Each row is a point on a tangle of strands that fork and nearly touch. The rows are in no order.
In the rows, 100 means zero.
Two points are linked if the straight distance between their rows is under 55.9. Some points are linked to none.
K160: [110,108,99,102,119,92,113,68,85,113,102,99,54,62,107,78,93,111,85,135,69,116,75,69,83]
K730: [95,95,105,142,92,95,110,73,101,115,78,94,81,94,112,123,106,114,107,114,118,111,94,113,99]
K308: [117,121,94,97,124,109,116,97,63,88,121,98,73,100,86,73,99,102,77,110,89,140,84,72,75]
K776: [79,91,97,84,88,97,105,107,111,103,82,109,128,91,107,98,99,100,106,84,93,74,119,102,97]
K698: [107,89,89,126,89,89,132,108,96,103,90,109,132,90,88,106,126,116,109,85,124,93,105,92,58]
K300: [104,91,93,118,119,98,108,96,142,83,156,127,98,103,79,83,89,67,99,100,108,107,97,94,113]
K842: [86,98,98,101,90,105,91,95,118,74,81,111,101,113,139,78,83,67,101,91,68,95,119,109,124]
K868: [95,110,127,119,101,98,105,85,84,105,99,92,77,90,89,96,88,119,77,122,118,105,112,111,131]
K93: [97,97,98,98,109,97,117,120,111,74,136,117,134,110,76,81,99,88,102,84,110,101,105,99,86]
K719: [92,113,99,101,68,107,106,120,97,88,96,84,136,136,85,100,115,91,91,71,118,99,111,107,105]
K595: [108,109,111,91,112,100,83,84,78,124,106,87,57,83,82,121,103,130,96,121,122,116,76,111,93]
K224: [109,104,76,112,114,93,137,91,90,98,97,111,93,70,100,83,108,106,97,107,87,115,82,76,42]
K789: [92,83,102,136,84,100,104,74,119,111,63,88,89,93,132,126,100,102,113,113,102,101,104,116,111]
K258: [97,92,114,110,84,113,90,94,125,110,81,81,109,111,113,116,93,100,113,107,108,92,96,108,133]
K736: [108,78,117,82,111,103,87,95,106,112,73,92,89,67,119,104,91,123,117,124,92,89,111,102,110]
K54: [102,73,109,114,69,112,99,100,126,131,71,74,137,127,108,131,94,111,118,109,115,74,84,89,114]
K295: [101,110,85,62,114,97,93,104,87,111,94,100,89,78,106,103,105,107,102,101,75,97,89,92,75]
K641: [82,105,89,104,81,91,94,108,91,123,101,92,110,112,86,141,124,105,106,79,130,96,89,113,76]
K701: [87,91,91,110,92,90,121,101,119,91,87,119,126,79,114,90,99,94,111,92,88,85,114,100,80]
K199: [105,110,122,108,105,102,92,101,93,48,127,109,88,129,86,60,82,83,77,105,95,99,114,117,124]
K892: [110,105,101,90,115,93,125,82,71,111,110,90,75,65,87,69,107,126,83,130,72,107,73,57,70]
K351: [102,89,111,120,107,90,118,88,114,94,105,119,96,73,99,82,86,106,96,118,104,97,109,101,105]
K846: [94,65,131,101,86,108,90,101,138,120,90,77,124,98,107,111,74,106,111,125,104,65,106,97,147]
K998: [84,97,91,115,85,96,113,99,121,71,85,118,119,104,122,78,91,74,104,85,79,94,115,106,97]
K294: [142,87,100,90,127,105,72,100,94,80,94,115,69,101,138,70,76,87,107,110,50,114,114,94,126]
K950: [108,109,76,66,118,93,98,113,79,85,106,108,99,91,110,77,96,89,95,96,46,101,98,83,77]
K339: [93,84,83,109,74,93,118,107,100,111,76,103,137,95,96,121,128,114,111,77,118,76,110,94,65]
K550: [87,94,110,153,75,82,109,94,134,114,119,104,113,109,97,110,82,83,98,112,115,78,95,100,137]
K601: [115,96,98,67,96,110,106,119,82,89,77,94,126,95,91,89,115,117,97,86,99,88,120,93,80]
K453: [103,70,105,126,77,104,114,99,133,113,79,92,142,111,112,113,97,104,127,104,108,77,94,89,104]
K439: [108,101,97,122,100,100,116,99,105,94,94,104,110,96,100,95,109,104,107,96,114,108,100,101,86]
K290: [114,90,92,62,132,110,76,109,126,101,124,111,99,100,101,103,101,92,128,99,95,106,89,94,94]
K25: [76,89,84,71,77,107,107,116,101,100,74,112,142,103,105,91,111,99,101,70,95,67,123,97,81]
K236: [70,90,117,145,82,76,105,83,124,119,108,106,91,91,105,117,83,90,92,118,111,79,110,113,142]
K800: [71,89,104,83,73,107,91,94,87,121,46,78,103,100,124,126,109,109,91,96,95,81,128,115,116]
K311: [81,104,88,79,69,115,84,95,87,119,46,80,99,119,125,127,119,97,97,79,100,95,113,112,102]
K146: [108,93,104,68,112,115,81,110,121,105,107,101,114,110,102,101,100,100,122,90,106,95,96,99,109]
K726: [84,112,76,68,84,99,88,102,73,121,77,84,92,97,90,139,125,111,93,81,103,94,92,108,63]
K696: [103,110,117,104,92,103,100,108,90,60,103,96,105,122,92,70,93,93,83,95,100,100,120,114,117]
K574: [91,94,93,93,117,95,88,106,123,113,147,113,92,95,78,123,98,88,116,94,122,103,78,104,85]
K588: [124,97,94,84,128,111,87,113,83,45,128,114,105,138,95,68,95,74,103,89,76,118,108,101,97]
K904: [127,103,80,74,145,104,76,104,94,87,127,116,73,103,113,89,91,78,108,102,63,127,93,88,102]
K984: [97,113,85,62,103,102,74,104,75,119,91,83,77,92,92,131,114,115,106,92,103,107,80,111,74]
K345: [81,119,100,110,79,111,86,106,114,112,107,85,114,134,96,122,105,85,99,80,116,101,89,114,121]
K436: [102,92,89,106,119,93,101,96,143,90,129,130,99,91,100,91,92,71,113,98,95,104,96,98,96]
K853: [110,107,130,130,100,110,103,90,100,93,120,93,91,109,82,86,88,112,82,117,131,106,104,106,140]
K419: [98,106,115,110,67,112,102,112,103,82,86,78,128,137,96,93,100,92,90,87,108,92,113,108,129]
K995: [114,103,115,102,123,108,98,105,97,58,148,111,99,125,71,65,89,90,86,105,110,114,105,104,118]
K494: [98,77,98,86,94,121,85,95,116,106,57,96,100,100,147,98,96,96,123,99,84,92,109,98,111]
K857: [101,98,75,102,124,89,112,91,129,80,117,133,92,83,110,81,90,67,108,98,75,112,95,92,76]
K340: [88,97,93,115,94,99,94,73,104,112,59,91,70,83,136,123,99,99,109,113,86,106,99,116,99]
K398: [132,104,91,90,120,109,89,106,83,62,98,110,92,123,119,71,95,86,102,91,69,121,107,96,98]
K569: [91,105,76,74,76,113,89,99,81,118,56,84,98,110,112,131,130,103,102,77,106,99,105,105,73]
K76: [100,93,96,106,70,109,112,117,109,102,86,91,147,128,92,106,118,96,106,75,118,87,107,92,91]
K344: [101,103,107,65,117,101,66,106,103,96,104,106,85,103,117,89,83,89,102,99,76,94,113,107,137]
K49: [102,112,99,98,84,121,85,107,106,109,84,80,110,134,108,117,116,91,109,81,116,110,91,107,113]
K598: [89,100,122,121,81,89,96,100,96,129,106,86,105,107,81,131,107,121,97,108,135,84,97,115,124]
K765: [91,128,86,92,109,107,89,107,92,94,110,98,86,114,106,109,104,82,93,83,98,124,93,111,98]
K798: [116,93,109,119,115,100,123,97,110,84,113,116,106,89,87,74,96,109,103,108,115,111,102,92,90]
K332: [79,89,110,139,92,71,109,82,102,126,105,113,89,83,95,123,98,112,101,114,125,85,97,107,101]
K327: [118,119,105,105,115,106,110,95,74,89,102,97,81,96,88,81,102,111,81,107,108,129,95,93,91]
K428: [109,80,104,104,79,130,89,92,128,123,66,72,117,133,123,121,96,101,124,104,107,93,82,94,122]
K122: [85,124,84,107,110,103,90,101,119,88,128,113,84,114,104,102,92,62,94,83,93,118,94,111,111]
K456: [114,97,97,80,137,114,92,115,96,57,153,115,111,131,78,77,97,75,102,97,95,119,103,98,107]
K664: [95,124,111,106,92,110,88,110,96,105,120,82,103,128,80,117,105,98,90,90,129,107,95,116,130]
K901: [114,86,110,84,115,92,118,100,89,90,84,104,100,56,102,72,90,124,98,124,75,87,114,88,88]
K600: [88,99,100,57,102,107,79,114,103,116,100,101,113,101,96,109,104,104,110,85,105,84,101,104,96]
K46: [91,91,112,132,74,79,113,105,89,125,100,93,120,109,82,130,118,121,102,100,137,79,98,104,103]
K80: [121,84,103,86,114,109,79,101,104,88,75,106,82,94,144,79,81,89,113,109,63,103,119,97,126]
K572: [126,97,109,85,116,96,124,96,71,93,97,94,89,62,87,64,100,134,84,131,80,100,97,73,81]
K280: [104,106,90,84,113,107,113,121,93,75,119,109,125,112,83,86,109,93,104,79,101,113,103,97,72]
K216: [112,112,85,110,117,101,133,83,78,94,108,104,78,82,96,72,105,103,82,111,85,132,76,65,54]
K255: [99,91,103,120,94,84,131,100,92,102,92,110,122,80,87,94,110,120,97,103,115,86,112,96,77]
K675: [86,104,106,113,93,93,92,116,112,121,139,97,117,119,75,128,104,98,109,89,134,91,80,106,105]
K318: [78,112,101,128,93,87,90,70,89,126,103,99,56,95,98,132,99,108,90,111,123,111,82,121,105]
K277: [115,87,106,94,106,113,94,100,113,88,77,100,103,97,126,86,94,99,117,103,89,100,112,101,114]
K390: [86,103,113,119,85,101,99,94,123,94,97,98,104,106,111,99,85,85,99,104,100,91,109,114,136]
K420: [82,105,99,72,79,105,95,105,77,103,57,87,103,95,115,102,105,107,83,91,82,82,129,109,107]
K109: [90,115,108,102,75,109,92,108,91,73,81,87,106,129,111,85,98,87,84,83,92,99,120,117,129]
K141: [98,113,82,74,113,96,104,118,86,74,111,113,111,103,98,80,100,85,93,84,74,107,104,95,78]
K443: [122,113,102,92,113,111,99,106,83,78,97,97,92,107,102,80,104,104,99,99,95,120,104,100,102]
K415: [92,120,95,98,101,101,98,105,83,114,109,89,91,103,82,125,113,107,98,86,125,117,86,113,85]
K590: [79,71,128,146,80,78,116,93,112,119,96,94,112,89,104,116,88,112,98,126,117,72,116,105,136]
K944: [134,86,88,69,116,97,99,110,73,89,81,101,97,80,127,65,97,112,104,109,31,93,103,68,80]
K211: [91,73,101,150,81,76,113,74,98,124,78,95,92,99,109,141,116,124,116,114,127,91,92,108,87]
K417: [90,104,125,109,89,89,112,99,79,97,91,92,101,87,86,92,94,118,77,114,112,91,124,114,122]
K402: [110,105,79,67,134,102,77,106,107,99,120,113,79,95,109,105,98,82,117,95,80,118,84,94,83]
K159: [97,121,123,122,87,104,106,104,82,94,116,88,99,117,73,93,101,109,73,100,134,109,108,114,129]
K119: [97,119,93,74,94,113,83,113,87,100,84,87,102,119,105,110,116,94,99,76,105,113,103,108,100]
K475: [79,98,75,82,70,105,111,111,88,109,68,101,132,101,97,115,126,102,93,68,104,76,122,98,69]
K744: [115,114,91,96,118,92,111,92,74,78,112,105,69,93,108,57,88,89,78,118,51,118,88,75,89]
K928: [93,72,131,115,84,94,107,101,121,109,93,88,128,91,102,102,86,114,106,119,109,73,117,105,132]
K163: [104,97,118,118,100,96,92,108,129,118,144,99,114,112,71,115,91,103,105,109,132,87,81,98,129]
K802: [101,111,95,110,122,95,109,65,93,115,118,114,54,70,90,86,89,101,82,124,97,125,73,72,75]
K489: [122,86,95,76,112,97,111,103,79,90,67,97,96,59,122,71,94,122,101,121,46,84,110,74,83]
K437: [101,88,87,91,101,110,87,85,112,109,58,102,84,86,144,111,101,97,124,101,79,100,97,104,91]
K836: [122,92,105,104,84,114,114,119,100,92,90,85,138,118,84,98,124,112,109,85,127,102,107,94,87]
K654: [114,95,131,123,91,108,93,95,111,118,107,74,103,110,85,118,97,124,104,121,133,94,91,108,140]
K150: [87,108,92,102,108,107,93,117,117,105,145,105,106,120,80,127,103,80,111,80,121,113,78,106,91]
K516: [92,118,94,107,113,99,102,96,80,118,127,103,74,91,76,121,104,105,91,99,125,126,74,99,66]
K276: [102,108,77,106,118,91,117,92,112,96,104,120,86,77,110,91,97,88,104,104,82,116,88,91,63]
K102: [109,98,105,119,84,97,114,111,90,112,101,88,126,109,76,117,125,122,103,94,140,96,102,99,90]
K755: [83,99,116,128,95,85,109,88,115,101,111,112,93,85,97,91,83,94,89,113,108,92,112,109,127]
K815: [84,98,97,83,119,87,106,115,119,94,149,126,118,93,74,93,92,83,101,92,103,93,103,99,92]
K870: [88,122,101,65,85,95,94,115,59,95,76,85,99,96,97,94,104,108,67,93,78,86,125,106,109]
K299: [97,111,89,117,116,95,106,79,96,113,115,114,68,81,91,107,95,100,94,111,113,123,74,91,67]
K7: [132,88,82,56,128,97,82,112,76,90,102,117,99,98,124,70,92,97,108,98,35,103,101,73,82]
K167: [109,96,107,118,107,104,101,102,134,93,139,108,111,111,80,93,90,91,107,103,118,101,91,98,122]
K61: [104,103,95,41,124,101,79,117,87,113,109,100,99,86,91,107,104,115,105,95,89,92,94,95,84]
K969: [81,123,115,85,85,92,99,110,69,95,93,88,105,100,81,98,101,107,69,95,100,90,124,117,119]
K666: [138,100,93,91,136,99,86,94,95,80,110,114,63,94,120,70,84,90,99,117,63,121,99,88,113]
K36: [99,110,88,92,102,97,107,99,92,104,84,101,99,85,104,107,110,107,101,95,93,103,98,101,75]
K301: [79,100,100,130,87,81,98,95,142,110,132,117,101,100,94,110,84,71,98,99,109,85,96,108,130]
K32: [99,93,91,127,82,88,107,91,92,121,84,93,101,101,95,137,126,117,113,96,131,100,85,109,73]
K873: [96,108,115,117,102,96,84,83,90,126,116,94,65,96,81,128,100,120,96,116,139,108,81,116,114]
K376: [78,109,93,107,96,97,93,100,141,90,128,116,107,113,102,99,87,60,99,87,94,95,99,111,123]
K993: [113,120,98,71,118,102,78,99,74,115,99,85,61,88,96,117,105,117,100,110,96,116,78,103,91]

A fork is a point with three links, a tip a point with one. Leave the first point through the second and follow the links. Name the first fork or tip that comes.
K419; K109: K574
K675; K163: K654
K904; K402: K439
K49; K345: K318
K439; K255: K842
K311; K800: K236
K901; K489: K815

Follow the links from the first point to the second, and from the first to the third. Name the last point that the two ways share.
K475; K119; K600: K439
K701; K846; K294: K439
K428; K698; K765: K755
K453; K340; K569: K755
K928; K49; K998: K236

A fork is a point with three links. Follow the links from the first point to the second and name the forks in between, in order.
K417; K666: K236, K755, K439
K80; K475: K439
K428; K402: K755, K439
K698; K868: K439, K755, K236
K351; K420: K755, K236
K119; K846: K236
K969; K54: K236, K755

Name the points in between on the shortest way along the links from the first point to the second, in order.
K600; K789: K146, K290, K402, K904, K666, K294, K80, K277, K494, K437, K340
K436; K76: K857, K276, K224, K216, K308, K327, K443, K398, K588, K456, K995, K199, K696, K109, K419, K719
K428; K765: K258, K390, K755, K236, K550, K301, K376, K122
K160; K439: K802, K299, K516, K415, K641, K32, K211, K730, K789, K340, K437, K494, K277, K80, K294, K666, K904, K402, K290, K146, K600, K61, K295, K36
K815; K901: K93, K280, K141, K950, K7, K944, K489
